Points on a hilly landscape, in no order, each with its height.
From any point a ball rolls to the lowest of the 2 points nearest to it. It stops when none of these is lower. Distance is the straight distance between rows; heights are no part of it.
Zano: [ -7 -24  40 -27  31  18  27   4 -21 -37   7  26  46  -9  38 -40 -92  44
  28  16 -29 -11  21]  height 45.1
Gomap: [-33 -13   3 -18   3   0   2 -24  -5   9  24  -8 -23  42   2  22   7  41
 -18 -21 -24  -1  18]  height 16.8
Pafug: [ 11   1  -9   7  11  12   3  36 -12 -25 -16  16  28 -24   6 -16  48 -13
 -40   3  19 -13  16]  height 49.0
bivi: [ 39   4  31  36  10  21  13  16 -33 -18   7 -16  25  -4 -14  11  79 -61
 -25  22  21  -5 -24]  height 55.1
Safis: [  5  12   7  58 -14  -4 -25 -11  13  54 -45 -51 -15 -20 -42  32  44 -75
 -24   7   8  27 -10]  height 23.3
daduf: [-10   2 -16  17  -8 -22  28 -19  10  56  -2 -20 -22   4  -6  10   6  -3
  15 -31   4  23   7]  height 25.8
Til: [ -9  13   4  -1   0   8  80  19  -2  32  -2  -6   1  28  -5 -44  -8  23
  35 -41  12  22  41]  height 36.8
nibuf: [-44   3  30 -14  21  31 -10  -8  -1 -42   4  24  14 -33  40  17 -16  24
 -51  -9  -9 -46  36]  height 28.2
supuz: [ 21  40  19  32 -12  -8  46 -13 -19  28  75 -27  11  13   7 -13  56 -25
  17 -42  43   1 -37]  height 65.1
Navom: [ 13 -51 -35 -16  20  23   6  61 -30  41  28 -32 -37  38  32 -14  26  29
  11  10  -2 -19 -49]  height 37.5
nezed: [ 11 -31  12   0  -7 -13   3 -46  -9  11  11 -12  37  57  -4  12  10  21
  42 -18  10  23   8]  height 68.8
refo: [-28   9 -19 -26 -28 -22 -27 -38  19  20  15   0 -70  46 -46  29 -27  28
  13  -4 -27  39 -24]  height 60.4
vezos: [-26 -16  -2 -24  24  12  -3  39 -18 -12  20   7   6  24  17   6   4  51
 -51 -13  -6 -45   6]  height 18.7
gos: [-19 -35  38 -37  -2  22  12 -40 -18  -3  -5  25  14  14  34 -48 -92  52
  67  43 -26   3  17]  height 42.4
Babi: [ -1  12  17  36 -22 -23  11 -63   9  20  19 -43  13  -5 -17  42  51 -21
   5 -52   4  18   1]  height 67.4
gisig: [-44  54  64  -2   1  -1  28 -66   1  -4  67  23  52 -10  22  23 -15  20
 -17 -34  26 -25  32]  height 40.9
Sagos: [-38   9   3  -8   6  12 -40 -36  13  77 -25  -1 -47 -34  26  19 -22 -16
 -17   3  19 -23   8]  height 63.7
faso: [-25 -32  15  -3   5  39 -21  -6   2  -5 -37   6  28  61  -7  29   8  59
 -20  49  31 -24  37]  height 26.6
lurud: [ 33   6  -8 -19 -13  -4 -53  10  43 -51   2  46  -3  23 -41 -10 -28  -5
  -1  41  25  18 -46]  height 48.3
nerez: [-18 -32   5  -7   3   7 -12   0 -26   6  30 -20   7  37  10  40  16  44
 -20   7   9 -28 -15]  height 11.2
tevu: [-14   1  28  12 -15 -21 -13 -75   1 -14  22 -30  16  33 -14  57  41  12
 -16 -31  -7   3  10]  height 67.8
nagos: [  3 -36   8 -37   2 -21  14 -30  -8  12 -13   3  17  39  22 -20 -61  57
  64   7 -28  18  18]  height 39.3
vubus: [ 44  12 -43 -42  17  -6 -29  72 -16 -36  54  41 -41 -23  31 -34 -42  32
  17  29 -22 -31 -57]  height 36.3
mugu: [-13  23  19  57 -14   4  -2 -17  23  35 -43 -24  26 -25 -27  22  48 -57
 -23   7  36   1  27]  height 26.3
Kal: [  3 -23 -15 -24  25   5  45  51 -39  40  43  -2  -9  36  26 -26  -8  53
  16  -6   7 -15 -14]  height 44.5
kol: [ -1  24 -17 -24 -15 -33 -36 -32  28 -36  18  12 -39  34 -32  24   2  10
  -4  -8 -31  19 -25]  height 59.5
fusa: [-15 -53  21  -8  16  14   1 -24  -7 -23 -38 -17  53  37  18  24   2  54
   8  41   3 -28  58]  height 28.9
biz: [-78   5  53 -20   7   6  33 -42 -16  13  45  21  -1  14  16 -28 -59  42
 -10  16 -33  -6  21]  height 34.3
pabi: [ 12 -21  21 -30  11   1   2 -29   5 -42 -16 -10  40 -43  48 -11 -45  -2
  47 -11 -22  -2  39]  height 24.9
vefa: [ 32 -27  20 -40  11  -8   1  -5 -12  -6  42  25  37 -14  40 -22 -80  44
  40  37 -30 -16  -9]  height 48.0
Zuz: [ 44   8  10  20   1   4  -1  24 -21 -14  29  -6  10 -21  14 -25  43 -52
  -7   1  36 -15 -39]  height 57.4
podiz: [-10 -47  19 -29  10  12   0 -12  -5 -44 -21   3  36  58   2  16 -48  74
  24  28 -30 -12  28]  height 31.6
tuze: [ 12   1 -66 -36  36  -8  14  71  -9 -25  -4   5 -66 -18  22 -35 -13  20
  16 -26 -56 -11   2]  height 36.2
div: [-14   0  -6   6 -10  38 -43  12   4  55   6   3 -42  24 -25  14  35 -32
 -29  27  52   5 -49]  height 35.4
fak: [  5 -14  -9   3  -8 -17   7 -37   6   4 -25 -10  14 -45  21  -7 -22 -25
  46 -16 -10  17  12]  height 18.3
Kuzir: [-33  47  17  42 -15  26 -26 -32  40  52 -35   8  -4 -12 -14  12  17 -36
 -39  -4  63   3  23]  height 29.3
nulov: [-14 -21 -14 -32 -12 -10 -26 -25  17  48  -8   4 -57   9 -15  15 -13  11
   0   5  -7   5 -16]  height 61.3
vasev: [ 67 -25 -18  -9  12  25 -33  61 -20 -26 -12   8 -19 -16   4 -45  30 -34
  12  48   6  -5 -54]  height 29.0
zaf: [  8 -75  16 -42   1 -11 -10  -5 -20 -16  14 -10  26  63  27  12 -67  82
  45  29 -40  -4  -6]  height 34.9
sigom: [ 39   1  24  33 -16   5  -2 -20  -2 -42 -33  -5  17   2 -45  -1  63 -67
  -9  33  13  25  -6]  height 53.7
bos: [ 20   8 -23  30 -24 -21   3   5  21 -16 -55 -11  12 -56 -23 -21  -1 -67
  36 -30   7  53  13]  height 20.0
rel: [  7  32 -33  63 -13 -31  26  17  11  33 -40 -28   1 -61 -13   1  17 -81
  13 -44   6  31  14]  height 18.4
vese: [ 50  24  12  26   2   5  45  32 -16  21  68  -8  38   9   7 -59  28 -25
  43 -17  54   7 -31]  height 63.0
zabad: [ -3  15  -4  53 -24 -25   7 -20  30  75 -30 -47 -18   7 -46  30   1 -38
  -9 -26   7  40   6]  height 26.2
Buv: [ 33  -3 -13 -29   0  21 -56  57  27 -50  12  64   3  20 -30 -20 -56  25
  -5  63  19  -4 -63]  height 46.2
puza: [ -4  18  22  31  -6  31 -36 -31  38  45  -4  12  -4  12 -26  15  39 -38
 -33  37  76  16 -24]  height 32.4
lizu: [  0 -12  35 -14 -10 -23 -12 -62 -18 -13  41 -16  46  33  -3  45 -14  30
  18  -7 -13   0  -2]  height 68.2
Figi: [ 15  -7 -12  -1   4  -5 -23  -4  -3 -38 -20   4  12 -49  10   8  36 -35
 -10 -16 -10 -16   4]  height 46.9
fibef: [ 32  21   0  39   1 -29  42 -17  -6  22  33 -46   6 -14  11  16  57 -35
  22 -47  -1  16 -12]  height 66.6
Ziga: [ 12 -28   0 -35  18 -13  12   8 -28  23  53   6  14  28  31 -19 -44  54
  29  15 -12 -24 -17]  height 48.4
mimef: [-61  21  63  -7 -14  11  61 -38 -22  13  89  40  29   8   8 -40 -71  38
   8   8  -1 -15  14]  height 36.7
pelo: [-41  37  -6  18 -18 -24  52   8  30  18 -42  -9 -40   0 -40   7 -14 -21
 -15 -59 -24  26  50]  height 27.7
sovid: [-52  54  45 -24   2   8  52 -44 -22  14  94  26   7 -15  19   0 -36  22
 -22 -25   2 -26   8]  height 39.1
Pamos: [ 35   5 -29  19 -12 -25 -21 -17  20 -21 -31 -18 -15 -66  -2  23  25 -54
  11 -25 -39  16  -9]  height 44.9
pas: [ -3 -10 -17  -4  -4  35 -74   9  27  24 -27  15 -45  15 -24  22  14 -15
 -23  54  20  -4 -38]  height 38.0
neza: [ 30 -18  30  39  -8  10  -7  -3  -2 -49 -45  20  82  34 -35 -12  11  -5
  19  56  24   8  30]  height 70.1
lop: [  7  27   3  14 -30 -19  -4 -34  25  13 -62 -14  18 -46   0  -3 -51 -50
  61 -27  -1  36  19]  height 9.8
pesi: [ -3   7  25  32 -18 -11   4 -44   0 -18  -5  -8  86  -6  14   5  36  -1
   5 -15  31 -19  58]  height 44.2
Zadu: [-26  38 -24  -2 -22 -27  -2  -5  35  58 -20   2 -49 -45 -26  -6 -58 -38
   5 -29  -6  30 -18]  height 66.1
Tida: [-27  -5 -31 -34   8 -13   5 -18  -6  14  -4 -18 -63 -26  22  21 -17  22
   7 -34 -60   1  -8]  height 32.6
tuvo: [-20 -17 -41 -14  -9  11 -70  -4  35   6 -72  15 -74 -20 -19  15   3 -12
 -25  26  -3   4  -7]  height 40.8
tov: [-11 -21  17  -1   4  24  13   3  -3   8 -18  18  20  50  -2   0 -12  40
 -10   7  24   6  17]  height 22.7
kef: [-23  -3 -15 -15  28  17   7  28 -19 -34 -16  11  -1 -19   7  29  21  27
 -68  -8 -20 -44  51]  height 24.3
fug: [ 35 -18  14 -26   7   6 -10  28 -13 -40 -21  11  58 -17  22 -27 -38  15
  27  13  -5 -22  25]  height 31.4
Poguz: [ 34 -60  -5 -18  19  39 -11  73 -46   0  20 -33 -19  41   8  -5  37   3
  -7  60 -12 -11 -45]  height 27.6
gura: [-11  10  20  44  -9 -10  31 -42   6 -21 -64   1  66  -5 -20   9  49 -14
  20   4  28  20  82]  height 45.4
revik: [ 49   5  36  46  -8  45   5  41 -16 -44   1  16  96  28 -37 -19  18  -2
 -19  77  38   3 -25]  height 71.4
gego: [ 11  45 -27  19  25   8  16  82 -24 -45  56   0   5 -14  12 -20  58  -1
 -39 -22   3 -35 -12]  height 53.8
lef: [-19 -19 -52 -14  21 -34  23  14   3   2 -48 -33 -70 -51  13  19 -17 -16
   5 -50 -69   5  22]  height 36.4
tibi: [ 27  -4   1  25   3 -44  40 -42 -22 -17  47 -38  31 -14  10  23  37   8
  28 -56 -19  11  20]  height 67.5
viti: [-67  36  11 -16  -8  -8  15 -42  -1  41  32  19 -55 -36  11   7 -31   8
 -35 -25 -14 -10 -11]  height 25.9
Tozu: [-45  17  -5 -22  -4  -6  -8   1   9  64 -19  19 -53 -42  19 -17 -56 -24
   9  -5  17  -2  -8]  height 65.0
kap: [ 34  13 -24  -2 -12  -2 -41  29  16 -65 -22  34 -16   5 -44 -27  24 -23
 -13  25   9  24 -22]  height 50.3
mir: [-45 -13  47 -25  29  20  10 -37  -6  -4   5   5  17  -2  44   1 -36  42
 -16  -5 -25 -28  32]  height 31.5
bel: [ 17 -24  24  30 -16  -5  16 -26  16 -12 -26  -7  48  59 -29  -1  16   2
  21  13  10  31  26]  height 69.4
Pezog: [-23 -25 -27   9 -12   1 -41 -19  24  91 -30 -34 -56  16  -9  27 -10 -11
  -1  28  12  17 -19]  height 62.2
Sobe: [  4  -6 -39   7  -7 -12 -49 -11  31  -1 -69 -15 -40 -67  -8  24   3 -47
  -8   2 -20   9  -3]  height 43.1
guko: [ 48 -18  25  24 -15  33  27  37  -7 -36 -37  11  71  49 -39 -43  29 -20
  23  61  32  34   0]  height 70.7
Kon: [-46  33   6   7 -11  13  77   0  22  15 -35  13 -13  27 -12 -22 -37   6
   2 -50   9  36  55]  height 32.2
Zepe: [ 66 -42 -16 -31  17  36 -33  70 -15 -44   9   1 -36  31  -3 -17  23  -4
 -10  79  -9 -21 -82]  height 14.9
gazum: [ 20   3 -57 -38  35 -14 -36  68  -3 -20  25  10 -65 -21  22 -25  -5   4
   2   0 -30 -24 -44]  height 25.3
zur: [ 18 -23 -48 -19  17  -5  20  33  -3  -4 -34  -6 -31 -48  32 -10   2  -2
  12 -26 -36 -12  12]  height 40.7
Noz: [  1  26 -26  -7   2 -28  12  -1   9 -25  25  10 -13  11  -3   1  20   4
  -8 -38 -13  14  -7]  height 58.2
bar: [-50   6   2  -2  -8  19 -48 -35  20 101  -8 -16 -45  12  -1  44   6   2
 -34  22  31  -1 -13]  height 62.9
gusot: [ 21  16 -33  18  22   2  16  89 -37 -58  -4  10  16 -27  -5 -29  56 -10
 -38  13 -15 -20   7]  height 51.2
zof: [-38  33   7   2  -5 -15  25 -21   8  33  13 -11 -33   4  -5  17   4  17
 -41 -45  -1  -5  21]  height 21.4
Rasib: [ 28  50   4  27   4  10  12  41  -3  -5  81  15  33 -12  11 -37  25 -35
  -9 -25  45 -10 -35]  height 60.3
susod: [-11  30  28  14  -4 -21  17 -29  -6 -36  40   1  58 -16   7  19  11  12
 -15 -42  22 -15  17]  height 42.6
Vosa: [-17  26 -38  37 -19 -23  39  16  24   9 -43 -15 -19 -40 -15  16  38 -48
 -16 -42 -15  18  41]  height 23.8
tadev: [ 41 -18 -19  -8   4   8 -18  63 -15 -37 -27  11  27 -29  13 -36   1 -12
  26  29  -5  -3 -13]  height 37.9
fodu: [ 29 -11 -13  11 -28  -8  -6   7   9 -39 -46   6  -6  22 -38  -7  31 -37
  11  -3   4  40   8]  height 52.3
Baras: [  7  47 -35 -10  15 -17  -7  47   7 -55  39  13 -19   2  12  -7  28  11
 -42 -26 -19 -28 -12]  height 56.3
Kip: [ 53 -20 -26 -29  14   4 -51  79  -9 -28  39  52 -15  -2  11 -16 -56  31
 -17  67  -2 -27 -73]  height 42.5
kiguk: [-48  11 -12 -19   7 -12 -28 -58   1  38   5 -17 -63 -42  14  52 -22  -6
 -21 -31 -38 -11  -5]  height 29.4

Call two points neighbours if one is among the 2 nearest of the other. Go from one point of each pair to the other, from neighbour to neighbour, staying as low as possible. Name the highest point that can't be avoided.
gazum / nerez: zur
nerez / Zepe: tadev
Safis / rel: Til
lop / rel: bos
Safis / nerez: zabad

Where does a ball stop that starts at each point below?
Sagos: Safis
gego: Safis
gisig: nerez
supuz: gazum
